Points on a hilly landscape, in no order, each with its height.
A climber steps from a point to the highest of its 2 nearest points, and stops where none of them is higher. Distance is the straight distance between rows; heights are no part of it.
Z268 (h 638): [109 101 183 130 159 124 185 135  93 151 111  80 102 104 138 132 124 115
 152  93 161 106 155  60 118  94 139  92 177  97 141  83 157 105 135 125
 168 117 127 105 132 104 187 129 125 129 198 100  92 105]
Z366 (h 373): [130 159 135 114 106 174 125 142  94 143 117 193  96 126  96 175 153 134
 108  95 119  94 113 124 175 106 167 196 126  88  72 135 176 144 111 114
  86 128 132 110 137 114 120  90 126 173  93  64 144 112]
Z546 (h 461): [132 111 177 130 155  95 126 132 144 149 131 101 138 153  84 145 121 135
 119 121 101 105 149 146 134 166  95  99 157 162 179 136  77 135 125 135
 123  83 142 130 161  96 124 139  90 118 118 136  89 138]
Z964 (h 275): [ 69 131 165 127 133 129 152 112 114 151 132 122 110  93  98 105 121 122
 159 114 158 115 139 108  91  99  80 150 179 156 101 116 156  91 147 116
 139 107  93 123 116 139 128 111 109 124 114  96 101 103]
Z818 (h 261): [164 162 170 170 145 122 134  94 120 122 134 156  44 136 106 174  89 175
 119 161  96 165  98 172 107 153 150 193 139 128 152  93  96 177 123 171
 104 145 129 123 121 106 127 106 136 107 106 106  96 130]
Z839 (h 399): [177 108 188 111 187 108 174 112 125 136 104 119  81 122 138 164 113 132
  85 102 128 117 121  96 125 138 173 129 171  80 152  86 132 126 120 140
 153 121 150 104 137  97 153 136 149 122 192 117  79 136]
Z344 (h 414): [127 152 104 108 145 170 127 149  97 128 115 164 101 130 109 149 125 132
 137  99 114  90 140 159 166 116 189 166 111  89  68 105 178 173  70 114
  91 120 128 122 144 105 103 102 148 174 135  66 170  89]
Z380 (h 234): [164 147 148 160 131 112 140 119 134 129 124 113  90  77 186  99 113 130
 165 178 164 162 121 147  93 133 124 115 142 130 203  90  80 151 149 142
 182 147 114 161  79 117 150 161 135  97 169 145 135 151]
Z218 (h 218): [123 118 128 131 135 107 145  78 156 114 119  82 128 130 153 113 125 121
  72 120 131 155  97  87  92 123 111 109 138 136  95 143 135  85 165 153
 134 172 111 104 102 161 136 143 165 109 170 180  94 156]
Z587 (h 424): [146 118 105 130 161 125 144 133  93 121 106  71 129 143 154 160 106 125
 137 125 123 118 155 129 146 142 184  84 101 111 146  85 133 189  83 139
 145 149 136 132 139 100 163 151 162 130 213 126 141  99]
Z748 (h 515): [150  98 120 160 106 109 101 133 177 113 155 138 162 121 187  89 145 134
 116 176 144 183  99 111  89 139  63 100 121 157 185 159  76  95 177 148
 173 133 121 141  93 166 136 151 106 108  95 193 126 151]
Z447 (h 546): [190 146  94  76 122 133 117 117 119 105 109 129 110 143 135 154 154 111
 110 132  76 130 110 134 162 125 198 125 106  74 117 139 139 176 105 107
 106 171 163 168 136  90 101 128 162 151 145 130 151 143]
Z737 (h 575): [130 126 100  95 173 126 128 148 160 139 120 157 164 163 116 170 109 156
  38  52 128 104 135 144 173 185 159 134  93 102  59 119 135 108 102 148
  74  92 134  68 154 147 114 128 156 135 154 135 131 146]
Z882 (h 318): [108 145  88 109 174 136 123 142 147 109 128 205 114 132 114  97  69 151
 124 106 129 106 145 198 126 138 126 150 108 162  72  78 156 137  86 108
  98  86 135 113 146 155  81 118 159 150  95 130 130 115]
Z173 (h 405): [180 138 140 167 103 141 126 116  84 125 114 123  81 141 156 195 148 131
 111 156 114 161  96 108 157 135 192 133 116  75 160 121 107 164 151 167
 124 203 134 116 108 110 177 131 144 123 172 133 132 146]
Z821 (h 419): [140 113 159 125 133 115 121 133 151 131 146 136 136 132 121 123 128 130
 128 133 116 130 141 130 118 138  96 105 146 145 177 144 105 110 141 129
 137  91 134 136 139 128 131 141  94 114 100 151  97 158]
Z451 (h 202): [156 172  64  90 100 135 109 145 150 118 117 141 158  94 164  70 156 102
 170 150 147  98 121 137 147 125 145 128  92 123 128 163  99 146 121  78
 140 126 136 181 112 136  68 142 146 128 136 136 204 135]
Z355 (h 432): [114 115 149 116  85 131 136 118 103 135 128 125 129 166  69 180 152 117
 104 118  84 129 114 105 151 104 126 149 134 114 103 172 155 117 132 139
  90 156 145 116 148 119 140  92 109 137  89 110 109 134]
Z815 (h 101): [114 123 108  86 105 144 101 186 143 127 142 197 183 133  91 108 131 122
 151 114 115  91 164 159 147 115 130 127 122 138 132 146 144 105 106  74
 116  62 158 133 186 124 115 107  90 154  40 118 137 136]
Z929 (h 298): [181 154 169 165 133 127 135  98 111 110 132 155  37 116 143 174 102 163
 115 183 111 185  82 146  95 136 168 168 158 104 172  79 102 169 143 163
 124 178 128 135 104 114 153 120 149 101 135 125  96 152]
Z611 (h 190): [197 129 148 115 141 156 120 191 124 119 148 216  82  86 173 124 110 140
 156 152 153 150 131 152 144 103 148 139 139  93 199  82 130 127 146  94
 168  88 153 138 138 140 151 145 115 139  91 139 123 147]
Z966 (h 565): [ 95 113 159 178 129 102 143 115  94 128 138  87 107 163  99 170  99 142
 157 162  91 148 154 144 112 136  96 148 156 177 186 103 113 153 128 152
 133 129 132 142 133 114 173 119 104 105 114 124  82 108]
Z190 (h 307): [150 169 139 131 142 138 135  89 102 118 121 143  45 109 109 134 123 130
 159 150  99 122 116 167 116 118 166 183 143 120 116  91 132 199 103 121
 120 158 133 168 115  93  99 108 156 143 133  89 136 104]
Z14 (h 749): [169 113 126  35 152 117 145 165 157  96 128 159 126 100 138  79 101 120
 134 118 129  94 151 122 117  70 159  99 175  93 138 116 165  81 130  69
 166  80 176 129 173 108 113 136 139 146 121 141  84 143]
Z338 (h 390): [108  87 118 181 139 122 101 137 156 133 163 104 190 183 163 145 129 134
  56 117 134 156 108  99 133 181  89  98  88 164 127 175  95  92 154 183
 108 140 112  71 124 164 155 140 109 123 121 167 128 138]
Z418 (h 752): [101 128 146 153 115 128 149  96  94 129 114  85 101 107 138 132 132 112
 143 145 150 153 124  84 100  99 136 124 141 124 123 112 147 124 141 135
 151 181 101 125  95 125 172 133 142 114 180 128 122 116]
Z559 (h 392): [ 64 106  90 155  88 149  83 163 160 148 159 117 238 149 161  79 175 112
 138 124 168 128 130 100 138 147  77  95  86 157 112 180 102  90 144 131
 136 106  98 127 120 170 123 138  69 142  97 128 194 103]
Z41 (h 653): [ 98 139 185 162 127 117 159  97 106 166 121  69  94  85 136 120 147 116
 146 119 173 129 108  78  87 130 116 126 161 114 130 122 106 118 146 148
 151 146  86 113  92 114 153 131 126 115 192 108 128 127]
Z600 (h 407): [109 111 137 104 152 151 166 104  97 128 105 128  93 124  94 132 113 128
  98  86 144 103 121  97 122  83 162 160 159  95  19  93 230 104 113 125
 111 137 132  98 111 129 134  96 178 149 158  88 105  85]
Z886 (h 264): [143 175 160 159 135 126 122 102 117 134 130 171  39 105 108 145 106 169
 161 154 116 135 112 189 109 150 141 191 138 136 158  95  96 193 110 148
 122 133 123 148 115 104  97 114 127 123 105  92 128 119]
Z793 (h 54): [ 60  99 125 149 143 141 137 151 134 157 155 122 183 175  90 144 122 140
  97  88 133 113 151 120 151 161  98 131 120 160  83 142 138  92 116 141
  83  87 108  73 148 158 146 121  99 138 104 115 125 101]
Z846 (h 251): [121 123 145 115 159 108 156  88 147 123 111 103 115 102 151  97 102 133
  98 104 160 137 119 108  80 117 108 118 163 132  92 105 148  84 150 134
 154 135 105 106 100 149 134 145 163 112 181 155  78 145]
Z377 (h 142): [185 114 100 137 105 161  78 207 131 139 141 194 173 132 137 170 142 138
 145 144 117 141 138 159 181 149 131 120  76 117 189 145  93 155 124 116
 120 115 153 132 150 139 132 131  97 133  53 144 162 148]
Z616 (h 451): [132 145 112 105 136 165 125 182 105 146 114 146 138 126 146 159 138 128
 148  96 136  88 151 139 183 124 184 128 103  82 118 113 140 165  78 111
 113 114 125 125 147 103 132 121 126 166 157  85 181 103]
Z905 (h 345): [141 111 163 120 137 126 140 143  87 115 125 130  87 154  99 163 102 120
 152 144  86 120 161 128 144 107 149 128 153 121 179  95 148 162 106 125
 137 118 160 146 153  96 162 117 106 146 125 106  91 103]
Z468 (h 496): [185 111 125  62 143 115 152 134 112 123 100  86 123 145 146 169 160  90
 107 108  86 102 128  79 166 119 200  72 139  60 138 141 131 153 109 114
 130 172 167 152 154  73 140 146 146 149 197 125 133 131]
Z323 (h 435): [181 132 115 158 112 150 126 101  89 114 113 126  97 186 134 217 123 137
  85 158  85 165 102 131 169 148 206 127  87  85 138 118 122 180 133 175
 104 201 150 107 131 103 174 119 163 116 153 143 118 129]
Z529 (h 388): [139 144 109 172 153 124 129 110 112 148 101  68 126 139 146 173 127 148
 121 120 127 122 144 134 157 181 180 107  65 118 130 116  99 198  97 170
 114 171 115  99 125 100 152 158 164 124 212 125 168 110]
Z526 (h 494): [ 81 104 136 148 195 120 162 103 136 151 128  81 132 150 105 123  85 152
 102  99 151 113 151 128 109 154 101 116 142 170  93  86 142 101 119 146
 127  86 109  82 135 148 160 147 138  99 163 140  78 100]
Z490 (h 295): [151 131 137 101 156 126 147  97 146 110 121 156  82 105 134 106 103 138
 105 126 140 134 106 133  98 104 131 152 166 120  95  97 164  92 141 123
 144 132 126 126 112 142 120 120 170 123 144 139  84 152]
Z262 (h 170): [174 126 113 111 145 155 113 191 110 114 129 184 118 110 173 137 111 129
 153 149 138 135 143 156 157 121 163 112 111  98 175  99 138 154 121 104
 150 111 150 150 141 142 152 137 129 142 125 138 137 128]
Z177 (h 270): [131 133 149 167 102 109 127 120 119 113 134 118 102  99 153 107 118 131
 180 194 128 175 113 144  83 122  94 130 159 150 212 111  95 140 151 139
 168 142 122 166  87 133 150 142 109  87 124 145 127 130]
Z537 (h 176): [162 168 122 111  97 122 107 143 161 136 119 149 134  81 154  80 168 124
 163 138 155 122 108 145 129 135 117 128 117 119 170 156  73 144 145  97
 152 119 131 172 109 124  80 145 118 118 125 134 188 150]
Z554 (h 306): [ 70 140  71 166 140 149 126 123  97 130 127  91 151 152  94 138 103 145
 157 127 120 119 167 186 149 147 133 142  77 167  88  98 143 185  64 142
 100 133 109 125 141 123 109 122 146 141 143  98 176  76]
Z836 (h 229): [126 174  85 105 131 145 128 119 133 128 103 119 130  80 155  77 138 104
 178 128 165  90 131 140 127 114 137 130 105 128 101 117 125 149 115  95
 150 127 111 166 107 128  93 146 159 138 174 123 177 112]
Z325 (h 346): [ 91 131  53 121 142 138 109 141 153  91 136 181 169 152 122  89  78 139
 111 125 124 126 145 192 125 133  96 145  94 182  67 104 160 119  96 116
 104  99 121 121 138 178  89 113 150 140  79 151 136 118]
Z29 (h 316): [135 119 127 128 143 111 135 105  89 100 120 101  88 165  85 158  96 135
 142 147  62 134 146 161 130 128 156 139 148 137 138  88 158 189  85 138
 117 150 160 173 155  94 135 118 142 133 126 110  95 100]
Z747 (h 155): [169 135  99 138 128 166  90 193 107 124 133 176 140 141 148 163 131 133
 141 144 118 138 149 162 178 146 164 120  77 107 169 117 117 172 104 122
 116 129 147 136 138 131 143 127 119 147 111 128 162 129]
Z637 (h 342): [177 117 183  80 182 107 170  96 150 123 113 150  61  97 144 130  97 140
  85 103 137 122 101 102  89 113 159 141 196  84 121  84 149  93 146 135
 153 115 136 119 114 107 130 134 157 119 179 128  70 164]
Z412 (h 83): [114 133 149  94 140 139 123 169 143 157 152 191 151 133  89 132 131 140
 125  88 143  90 152 145 144 143 114 136 136 133 112 150 127  94 122 108
 109  59 135 100 170 124 109 112  92 149  79 115 124 135]
Z518 (h 379): [162 108 182 122 179 117 150 140 115 137 113 117  97 149 101 182 102 141
 122 111  96 100 161 145 145 153 160 120 150 108 179  94 108 168  99 135
 133  98 159 126 173  83 153 132 101 128 154 102  93 108]
Z341 (h 532): [135 122  89  72 188 105 136 121 171 119 104 122 155 144 105 124 102 143
  62  66 118 104 124 148 139 154 152 108 116 125  51 124 146 110  96 123
 102 103 143 106 159 132  83 137 174 138 159 144 120 149]
Z666 (h 621): [138 140 121 137 146 151 121 142 141 143 129 184 139 140 144 163 124 149
  61  70 151 124 112 135 160 160 148 159  91 105  62 136 132 110 135 153
  93 111 106  67 130 155 127 120 155 138 140 134 136 150]
Z33 (h 472): [149 119 113  88 102  88 110 125 154  97 126 106 155 132 101  93 145 106
 165 158  93 120 140 145 106 129 105  98 130 143 183 164  99 137 116  96
 136 122 171 202 146 107  79 143 111 113  93 153 124 149]
Z688 (h 131): [121 173 154 139  54 144 130  96 137 136 142 168  88  86 117 115 164 139
 125 162 133 158  49 114 106  92  98 210 147 117  98 176 124 109 178 141
 105 150 100 119  88 141  84  91 115 130  60  97 140 155]
Z489 (h 358): [124 153 102 196 122 136 108  98 117 144 122  81 123 162 127 170 123 159
 115 137 109 133 133 155 160 181 169 139  48 131 113 153  79 207 106 177
  92 180  97  87 130 107 125 137 151 125 165 123 178 108]
Z176 (h 654): [182 117 114  35 138 135 132 153 146 105 125 168 138 119 129 117 140 106
 107  96 119  93 125 113 147  91 179 114 150  74 103 145 172  93 125  73
 131 108 169 135 166 102 106 124 147 155 111 136 116 161]
Z595 (h 163): [122 153 145 137  88 126 124  88 139 127 133 143 104 100 138 114 152 129
 105 137 144 148  70 100 111 111 118 166 134 118  89 155 122 100 177 131
 109 169  98 115  93 161  96 110 142 129 115 126 144 156]
Z686 (h 289): [134 145 103  71 179 120 123 145 149 103 127 198 101 120 114  80  69 147
 141 114 123  98 150 187 114 114 141 137 127 143 105  78 160 136  96  83
 130  69 152 144 165 138  67 120 149 152  97 129 105 126]
Z461 (h 436): [132  86 168 108 119 110 126 156 151 145 150 122 173 133 123 128 159 107
 120 113 139 121 141  84 124 125  91  76 160 131 170 165 116  54 162 118
 147  90 135 121 155 127 161 135  91 120 107 155  97 153]
Z642 (h 103): [117 186 141 124  56 129 129  80 130 128 129 151  83  89  97  96 154 138
 157 172 118 139  69 142 105 104 107 210 145 139 118 168 108 144 151 126
 101 158 110 155  89 130  63 101 109 115  60  84 147 138]
Z957 (h 560): [ 74 118  92 135  83 113 110 114 143 126 143  94 195 137 111  76 160 105
 159 145 128 121 138 117 112 122  62 117 120 181 124 182 121 106 136 112
 137 121 110 171 125 137  97 135  90 121  97 128 163 103]
Z911 (h 562): [132 141 141 172 136 149 109 140 171 156 143 183 134 131 174 135 137 158
  57  89 171 134  86 124 149 173 113 160  92 127  88 157  94  94 166 164
 110 105  94  52 111 179 123 127 129 126 119 147 147 157]
Z531 (h 389): [180 124 100  71 127 110 119 117 130  74 123 131 100 128 126  93 109 114
 156 171  73 132 125 150 108  99 156 120 156 126 162 112 144 147 112  83
 147 141 186 203 132 102  94 137 150 129 113 141 103 145]
Z728 (h 456): [168 105 134 120 145 128 146 151  89 126 104  81 120 142 166 173 135 100
 129 132 113 129 148  91 155 120 196  73 122  81 167  93 141 153 111 132
 150 168 151 125 137  93 192 148 144 133 208 131 127 113]
Z772 (h 561): [121  98 193 110 149 103 176 109 113 162 107  59 118 112 109 150 153 109
 115  93 138 112 134  48 121 119 136  80 176  92 139 125 123  98 143 143
 146 140 125 109 135  90 167 131 121 120 207 106  99 139]
Z139 (h 237): [ 98 146 198 114 113 127 156 128 127 158 133 142  91  72 100  85 145 122
 183 125 165 110 138 119  94 105  92 157 193 141 147 124 132  99 144 109
 145  82 106 149 123 112 122 111  88 122 105  85 108 127]
Z874 (h 309): [139 129 121 155 129 138 120 132 126 113 142 152 119 118 162 115 117 130
 146 165 143 168 132 145 104 108  98 131 128 150 155 101 137 117 151 133
 152 145 123 133 103 158 158 127 140 104 113 150 110 136]
Z216 (h 425): [ 94 120 124 162  87 134  75 139 176 157 167 126 208 144 142  97 194 114
 108 129 154 127  95  89 133 157  68 110  96 159 112 225  86  79 161 144
 113 107 106 118 124 151  94 140  71 148  75 126 177 128]
Z577 (h 357): [ 86 140 117 128 130 170 146 125  83 131 118 152  96  94 118 119 115 123
 147 100 169 104 135 110 127  71 149 171 139 107  50  88 214 127 112 114
 128 140 104 113 102 140 141  96 161 150 150  80 138  79]
Z503 (h 868): [150  99 113  80 144 126 128 173 153  97 134 166 157 122 155  83  94 118
 138 126 146 124 161 129 119  91 118  86 150 122 157 116 148  66 144  84
 171  82 162 134 158 140 132 145 122 125 106 168  90 153]
Z249 (h 118): [105 185 160 147  70 127 124  96 131 149 137 136  93  83 110  88 157 140
 184 164 134 128 102 154 107 128  92 186 136 144 149 158  82 160 141 131
 120 126 107 172  95 121  73 109  96 110  86  90 176 121]
Z393 (h 420): [137 119 172 130 177 100 139 118 133 156 118  76 137 157  74 172 134 140
 123  98 100  98 171 148 152 185 132  94 143 137 177 129  74 168  97 144
 112  92 144 120 169  77 126 142  97 126 158 106 106 121]
Z515 (h 333): [ 85 133  83 185 143 145 111 131 120 150 132  91 167 174 121 161 116 154
 116 117 117 137 152 170 164 188 143 130  47 165 106 127 103 181  86 165
  85 143  95  86 131 129 132 135 141 131 140 119 181  92]
Z383 (h 512): [117 112  94 118 101  95 104 108 145 101 132  84 186 160  89  99 144 111
 150 148  84 128 148 136 118 135  87 105 120 178 145 169 112 140 116 115
 124 135 142 184 149 123  87 137 113 124 103 148 139 123]
Z352 (h 400): [131 142 154 111  69 162 124 140  84 126 132 178 116 128  83 180 175 115
 109 123 103 121 108  93 165  86 145 172 144  87 113 170 175 116 143 114
  95 144 141 112 145 118 142  79 102 152  65  87 130 138]
Z422 (h 350): [169 142 116  98 138 109 125  83 114  80 117 124  69 141 102 127 105 119
 144 167  60 135 126 171 108 115 167 151 151 130 142  96 142 184  99 113
 125 162 161 197 126  92  91 119 159 133 111 123 104 115]
Z605 (h 505): [229 139 104 104 148 128  96 145 141 113 108 159 107 142 161 162 134 134
 101 133  88 136 107 165 165 157 193 114  88  80 154 130  90 178 119 131
 124 144 165 150 144 105 106 144 154 131 145 153 139 167]
Z877 (h 462): [ 66 120 111 140 141 142 155  96  95 135 108  96 121 146  62 151 110 148
 108  86 121 107 132 124 135 108 136 161 128 138   4 100 199 126  88 142
  88 131 110  88 130 139 121  99 167 127 141  87 114  79]
Z103 (h 566): [ 93 126 186 161  99 128 152 128 118 169 138  99 113  81 165 110 160 103
 151 121 199 139 114  69  94 112  81 105 166 123 143 137 117  84 176 138
 167 131  84 106  84 139 174 131  96 116 158 121 129 134]
Z222 (h 429): [169 108 132  69 115  85 126 123 148  90 119 111 127 118 113  97 125 103
 160 155  87 128 137 129  96 101 123 106 169 127 184 134 122 114 134  87
 156 125 169 192 139  98 115 139 122 116 105 147  89 160]
Z310 (h 459): [112 126 114 128 113 135 120 124 110 118 129 133 138 165  86 164 122 132
 106 123  92 138 137 142 155 131 134 153 115 139 102 144 155 137 112 139
  92 137 142 121 147 134 122 103 124 143  92 120 117 124]
Z39 (h 629): [ 56 117 149 173 152 130 142 117  97 134 145 104 110 145  94 127  86 143
 178 136 132 138 164 158 101 130  64 156 151 207 141  86 135 140 117 133
 133 100 111 122 131 136 158 120 103 117  97 111  89  84]
Z995 (h 452): [146 112 184 122 154 117 143 118 127 143 126 146 105 138 124 179 123 139
  87 115 128 138 122 105 130 145 137 134 152 101 150 123 132 102 139 147
 129 119 134  97 134 125 163 121 132 116 142 137  79 150]
Z496 (h 344): [ 70  86  98 145 137 128 130 156 137 146 141  82 212 165 150 126 128 115
  88  87 155 125 150  88 137 140 107  71 105 143  89 139 141  76 128 140
 118 119 100  82 125 167 174 141 118 129 156 154 136 115]
Z987 (h 161): [183 166 133 120 122 110 120 132 164 142 113 127 102  60 190  85 162 122
 153 136 177 125  94 136 109 143 135 125 123 104 161 139  71 154 157 119
 159 132 111 163  86 126  97 160 146 111 177 139 178 166]
Z387 (h 372): [162 136 119 182  95 155 126 112  85 105 128 126  89 127 190 160 135 127
 144 201 133 188  95 128 128 120 181 124 114 102 174 100 113 168 163 160
 140 208 124 129  91 138 188 136 161 111 151 153 150 127]
Z264 (h 421): [ 92  83 157 200 118 116 104 122 163 146 172 105 165 182 156 147 163 144
  87 144 133 170  92  77 126 176  63 105 106 154 157 203  73  88 165 180
 126 137 110  85 118 134 149 143  68 127  97 155 126 132]
Z236 (h 656): [129 122  95 104 109 108 112 122 166 101 130 124 162  96 158  47 131 103
 158 156 148 129 131 128  88 103  87  97 140 155 151 151 118 101 154  95
 170 118 131 179 112 150 106 149 122 108 112 168 132 144]
Z707 (h 250): [167 142 134  96 153 119 120 135 153 118 140 208  93 100 129  87 101 144
 152 135 140 123 137 183 106 115 113 154 150 138 153  98 120 123 130  99
 146  75 142 141 140 131  93 125 125 139  76 143 109 152]
Z840 (h 150): [141 168 143 123 105 121 109 127 150 155 126 139 118  97 107 107 177 130
 155 136 131 111 115 151 133 159 108 143 118 126 170 174  68 161 134 123
 117 107 122 163 126 106  74 130  97 129 101 119 175 145]
Z968 (h 616): [126 130 114 103  72 113 133 125 103 123 114  63 155 114 150 120 185  73
 146 150 130 124 107  48 134  94 141  72 124  99 145 182 124 107 150 111
 137 198 140 149 101 122 149 143 121 126 173 151 158 154]
Z507 (h 666): [ 94  85 108 116  64 111 131 138  98 120 121  49 186 148 122 120 173  73
 155 152 112 126 141  49 127  94 109  67 122 132 138 173 141 100 136 102
 142 167 144 158 128 124 167 135 102 128 139 137 146 124]
Z909 (h 568): [ 47 125 141 189 139 134 157  96  89 128 145 103  97 138  83 133  91 153
 159 133 130 145 138 136  96 110  80 185 162 191  89  98 169 127 120 151
 116 134 101 104 110 151 153 101 130 119 100 101  88  74]
Z203 (h 193): [130 135 120 131 100 108 134  70 165 121 124  90 133 115 152  96 148 120
  84 140 134 153  80  86  98 119 111 121 122 131  94 173 107  89 178 149
 120 183 107 119  84 153  94 129 157 102 147 157 135 171]
Z252 (h 487): [114 106 176 121  98 121 135 150 148 150 151 125 147  91 149  91 165 108
 145 120 179 127 124  81  99 106  75  96 170 131 172 162 114  50 181 117
 172  94 107 126 115 136 155 141  88 116 107 143 116 153]
Z73 (h 470): [196 142 108 171 143 136 100 120 131 116 117 156 102 160 152 188 112 151
  97 150  93 157 112 178 163 171 182 130  78 111 166 115  90 188 128 164
 116 173 146 129 122 127 133 139 157 117 135 157 124 155]
Z274 (h 563): [ 96  84 160 133 167 122 176 138 109 135 122  95 121 136 128 129  83 123
 120 100 152 118 160  89 120 110 109  97 170 136 129  86 165  86 134 128
 161 103 129  98 139 139 185 141 127 107 174 138  66 111]
Z196 (h 503): [138 115 160  84 153  98 154 122 122 154  98  51 128 127 110 159 164 112
 124  93 116  82 142  75 150 126 166  79 153  79 134 138 126 141 112 126
 138 126 147 143 153  74 139 140 122 141 206 103 118 127]
Z118 (h 114): [138 117  84  95  86 151  91 198 114  91 139 199 187 145 100 140 126 110
 137 131  94 126 158 153 157 108 144 131 109 116 132 141 171 119 101  81
  99  99 161 138 172 125 125 101 107 153  38 123 141 135]
Z511 (h 359): [ 54 108  82 170 125 144 104 150 153 141 155 111 206 145 178  97 133 124
 103 102 184 145 135 115 128 149  79  97  92 166  89 147 127  85 140 148
 134 117  85  91 108 183 142 143 111 130 132 146 162  94]
Z619 (h 256): [105 150  81 106 135 129 138 108 107 109 108 100 126 108 120  83 119 108
 194 133 131  97 160 154 122 106 134 132 116 144 115 102 148 165  89  90
 145 123 134 181 130 117  91 134 146 138 159 103 158  90]
Z141 (h 442): [ 90 119  91 148 175 123 146  90 135 131 119  86 141 150 105 114  80 150
 105 103 136 120 148 151 123 149 112 130 113 164  49  88 147 140  95 146
 106 116 103  93 122 155 121 144 165 117 162 143 115 104]
Z584 (h 593): [168 142  90  58 129 131 127 118 133  94 110 144 127 130 117 126 137 100
  98 113  88 107 116 125 144  97 180 131 138  89  81 141 172 127 110  94
 109 147 163 164 145 110  88 118 172 148 128 129 127 144]
Z627 (h 41): [ 54  91 120 162 154 131 146 139 104 155 140  66 178 172  79 166 112 131
 114  90 125 113 170 119 156 166 118 116 115 153  98 112 142 131  89 147
  89 101 116  83 148 128 169 129 116 123 145 101 130  76]
Z481 (h 508): [ 52 124 120 183 154 143 159 104  82 144 118  99 110 143  73 151  92 162
 129 104 139 120 145 142 124 127 112 180 133 164  50  83 178 147  94 148
  96 124 102  87 127 143 144 106 147 127 129  81 111  57]
Z799 (h 507): [110 145 121 178 108 156 101 119 143 144 148 154 143 145 145 139 137 150
  93 127 147 153  93 127 145 150 114 166  82 140  97 170 110 121 160 164
 108 141  94  71 108 161 108 107 119 132  96 130 160 143]
Z806 (h 198): [187 161 155 143 152 115 132 117 149 133 112 135  66  56 203 108 107 143
 142 150 172 152  96 146  96 142 146 139 144  98 163  83  85 160 151 134
 166 133 106 143  89 118 133 158 164 103 195 141 142 159]
Z801 (h 339): [135 128  99 128 139 143 120 131 143 108 130 173 135 123 151 112 106 133
 115 140 144 136 125 151 119 115 114 136 122 147 112 118 160 101 139 124
 134 127 122 118 116 171 124 120 152 122 108 155 113 145]
Z7 (h 406): [ 75 117  85 137 144 132 132 129 135 122 130  93 172 148 125 100 101 133
 128 109 129 120 158 147 115 144  98 108 105 177  83 117 149 124 107 132
 128 122 112 118 130 162 127 135 148 132 144 148 133 105]
Z482 (h 464): [139  90 144 180  84  92 100 123 174 135 161 111 157 146 162 124 163 130
 104 169 116 186  75  89 113 139  67 105 134 148 179 192  70  93 177 163
 135 156 131 133 101 135 133 142  87 108  82 170 124 162]
Z685 (h 506): [140 106 177 107 114 114 148 122 121 152 111 104 123 127 127 169 168 112
  90 106 139 125 111  56 134 121 133 103 156  77 137 153 122  89 153 137
 129 149 130  97 126 107 164 123 125 125 181 130 112 167]
Z350 (h 493): [132 148 120 121 129 138 117 126 118 136 111 121 136 131 114 152 143 139
 115 107 110 114 136 133 161 136 153 132  96 110 115 136 124 152 105 133
  99 136 122 128 137 119 108 121 136 146 140 109 146 122]
Z947 (h 374): [ 84 121  69 135 133 136 111 140 138 103 137 154 174 132 150  80  89 121
 137 139 138 132 152 165 114 122  85 122 101 177 107 107 145 106 122 117
 144 113 114 124 119 181 125 124 131 125  92 149 135 111]
Z879 (h 659): [150 132 129 113 107 114 138 111 106 110 115  84 106  96 173 106 152  96
 149 165 137 148 104  88 103  98 150 104 144  95 152 128 129 132 151 116
 151 191 129 167  87 119 145 143 150 113 177 146 130 144]
Z405 (h 547): [165 127  78  60 152 105 129 102 158  93 108 136 132 149  97 128 109 126
  73  98  74 118 127 151 130 131 158 121 122 107  65 123 162 137 105 111
 103 140 157 148 147 119  74 129 181 142 144 162 106 152]
Z786 (h 463): [101 147 121 151  81 142  97 128 152 155 145 132 173 129 142 116 172 117
 104 114 149 124 109 104 150 147 102 134  84 131  91 199 100 107 149 142
  99 132  95  95 117 154  89 120  98 142 100 125 189 131]
Z469 (h 511): [131 115 173 148 154  89 135 123 119 127 130  84 111 150  88 141  96 141
 172 144  81 123 169 162 115 147  99 112 162 170 210 109  94 164 108 134
 142  88 150 160 162 101 141 135  87 112 123 119  86 114]
Z746 (h 618): [ 65  96 120 129  86 106 128 133 119 133 131  35 204 142 108  94 170  84
 164 133 134 113 160  83 121 117  78  65 122 168 138 175 123 113 132 115
 150 130 115 158 137 125 139 142  76 118 142 129 156  95]
Z967 (h 315): [ 73 148 140 138 114 161 142 121 105 144 131 159 110  81 116 100 119 120
 160 114 180 118 128 113 103  76 102 183 153 139  71 108 193  93 140 121
 138 122  91 108 101 158 134  92 130 139 111  84 120  92]
Z370 (h 67): [ 85 123 114 103 124 141 120 152 146 147 147 153 184 160  81 134 136 131
 102  71 124  93 151 138 150 146 120 132 118 140  68 149 151 100 114 119
  75  80 122  95 174 137 104 113 108 153  91 111 141 122]
Z248 (h 369): [ 87  87 121 161 107 124 118 133 137 148 147  79 199 189 142 154 155 121
  61 111 124 151 116  67 148 151 104  94 100 136 101 187 121  84 145 168
  99 160 117  79 124 154 158 126 109 125 141 162 138 133]
Z932 (h 128): [146 129 128 126  81 162  80 190 112 136 146 208 150 144 104 164 159 134
 138 138 107 135 130 140 168 121 127 150  99 118 160 164 130 124 128 117
 113 109 156 128 152 129 133 110  77 147  29 117 144 138]
Z552 (h 753): [118 125 109  67 119 116 124 140 162 107 131 139 161  97 140  43 115 100
 158 114 153 101 158 119  97  88  99  99 150 140 123 134 150  72 144  78
 173  88 140 152 152 134 109 132 129 118 106 154 115 137]
Z478 (h 217): [169 140 179 116 130 130 123 159 139 143 150 216  85  90 134 120 129 142
 145 135 145 129 123 149 116 114 121 159 153 114 181 114 116 112 149 109
 151  74 140 124 138 131 132 120 104 131  76 129 109 158]
Z487 (h 284): [ 76 160  72 139 128 148 122 138  96 113 117 120 147 129 101 106 112 129
 194 140 123 102 167 183 141 134 126 143  84 170 111  99 149 182  67 104
 115 127 118 163 133 123  99 124 132 136 120  95 175  68]
Z612 (h 340): [175 150 147 203  96 148 125 119 105 111 134 151  73 120 177 165 119 157
 139 213 121 208  71 152 116 124 153 156 123 110 190  99  94 164 168 167
 142 195 124 120  92 141 169 136 145  97 114 143 129 144]
Z416 (h 576): [154 115 107 136 133 111 100 140 186 114 145 154 167 104 178  61 130 124
 151 159 166 154 130 145  96 139  75  92 118 154 184 146  77  96 161 121
 184  94 125 158 112 159 111 164 108 107  94 193 131 160]

Where does a climber stop that starts at each point below?
Z248 | Z503
Z511 | Z666
Z190 | Z507
Z964 | Z39
Z29 | Z507
Z688 | Z268
Z451 | Z268

Call two points neighbours if one is among the 2 nearest of the other. Go from one point of each pair to the other, from neighbour to neighbour, staying as high as possible. Name the lowest point that can't be avoided.
Z546, Z503 | Z818
Z507, Z546 | Z821
Z507, Z418 | Z968
Z503, Z666 | Z341
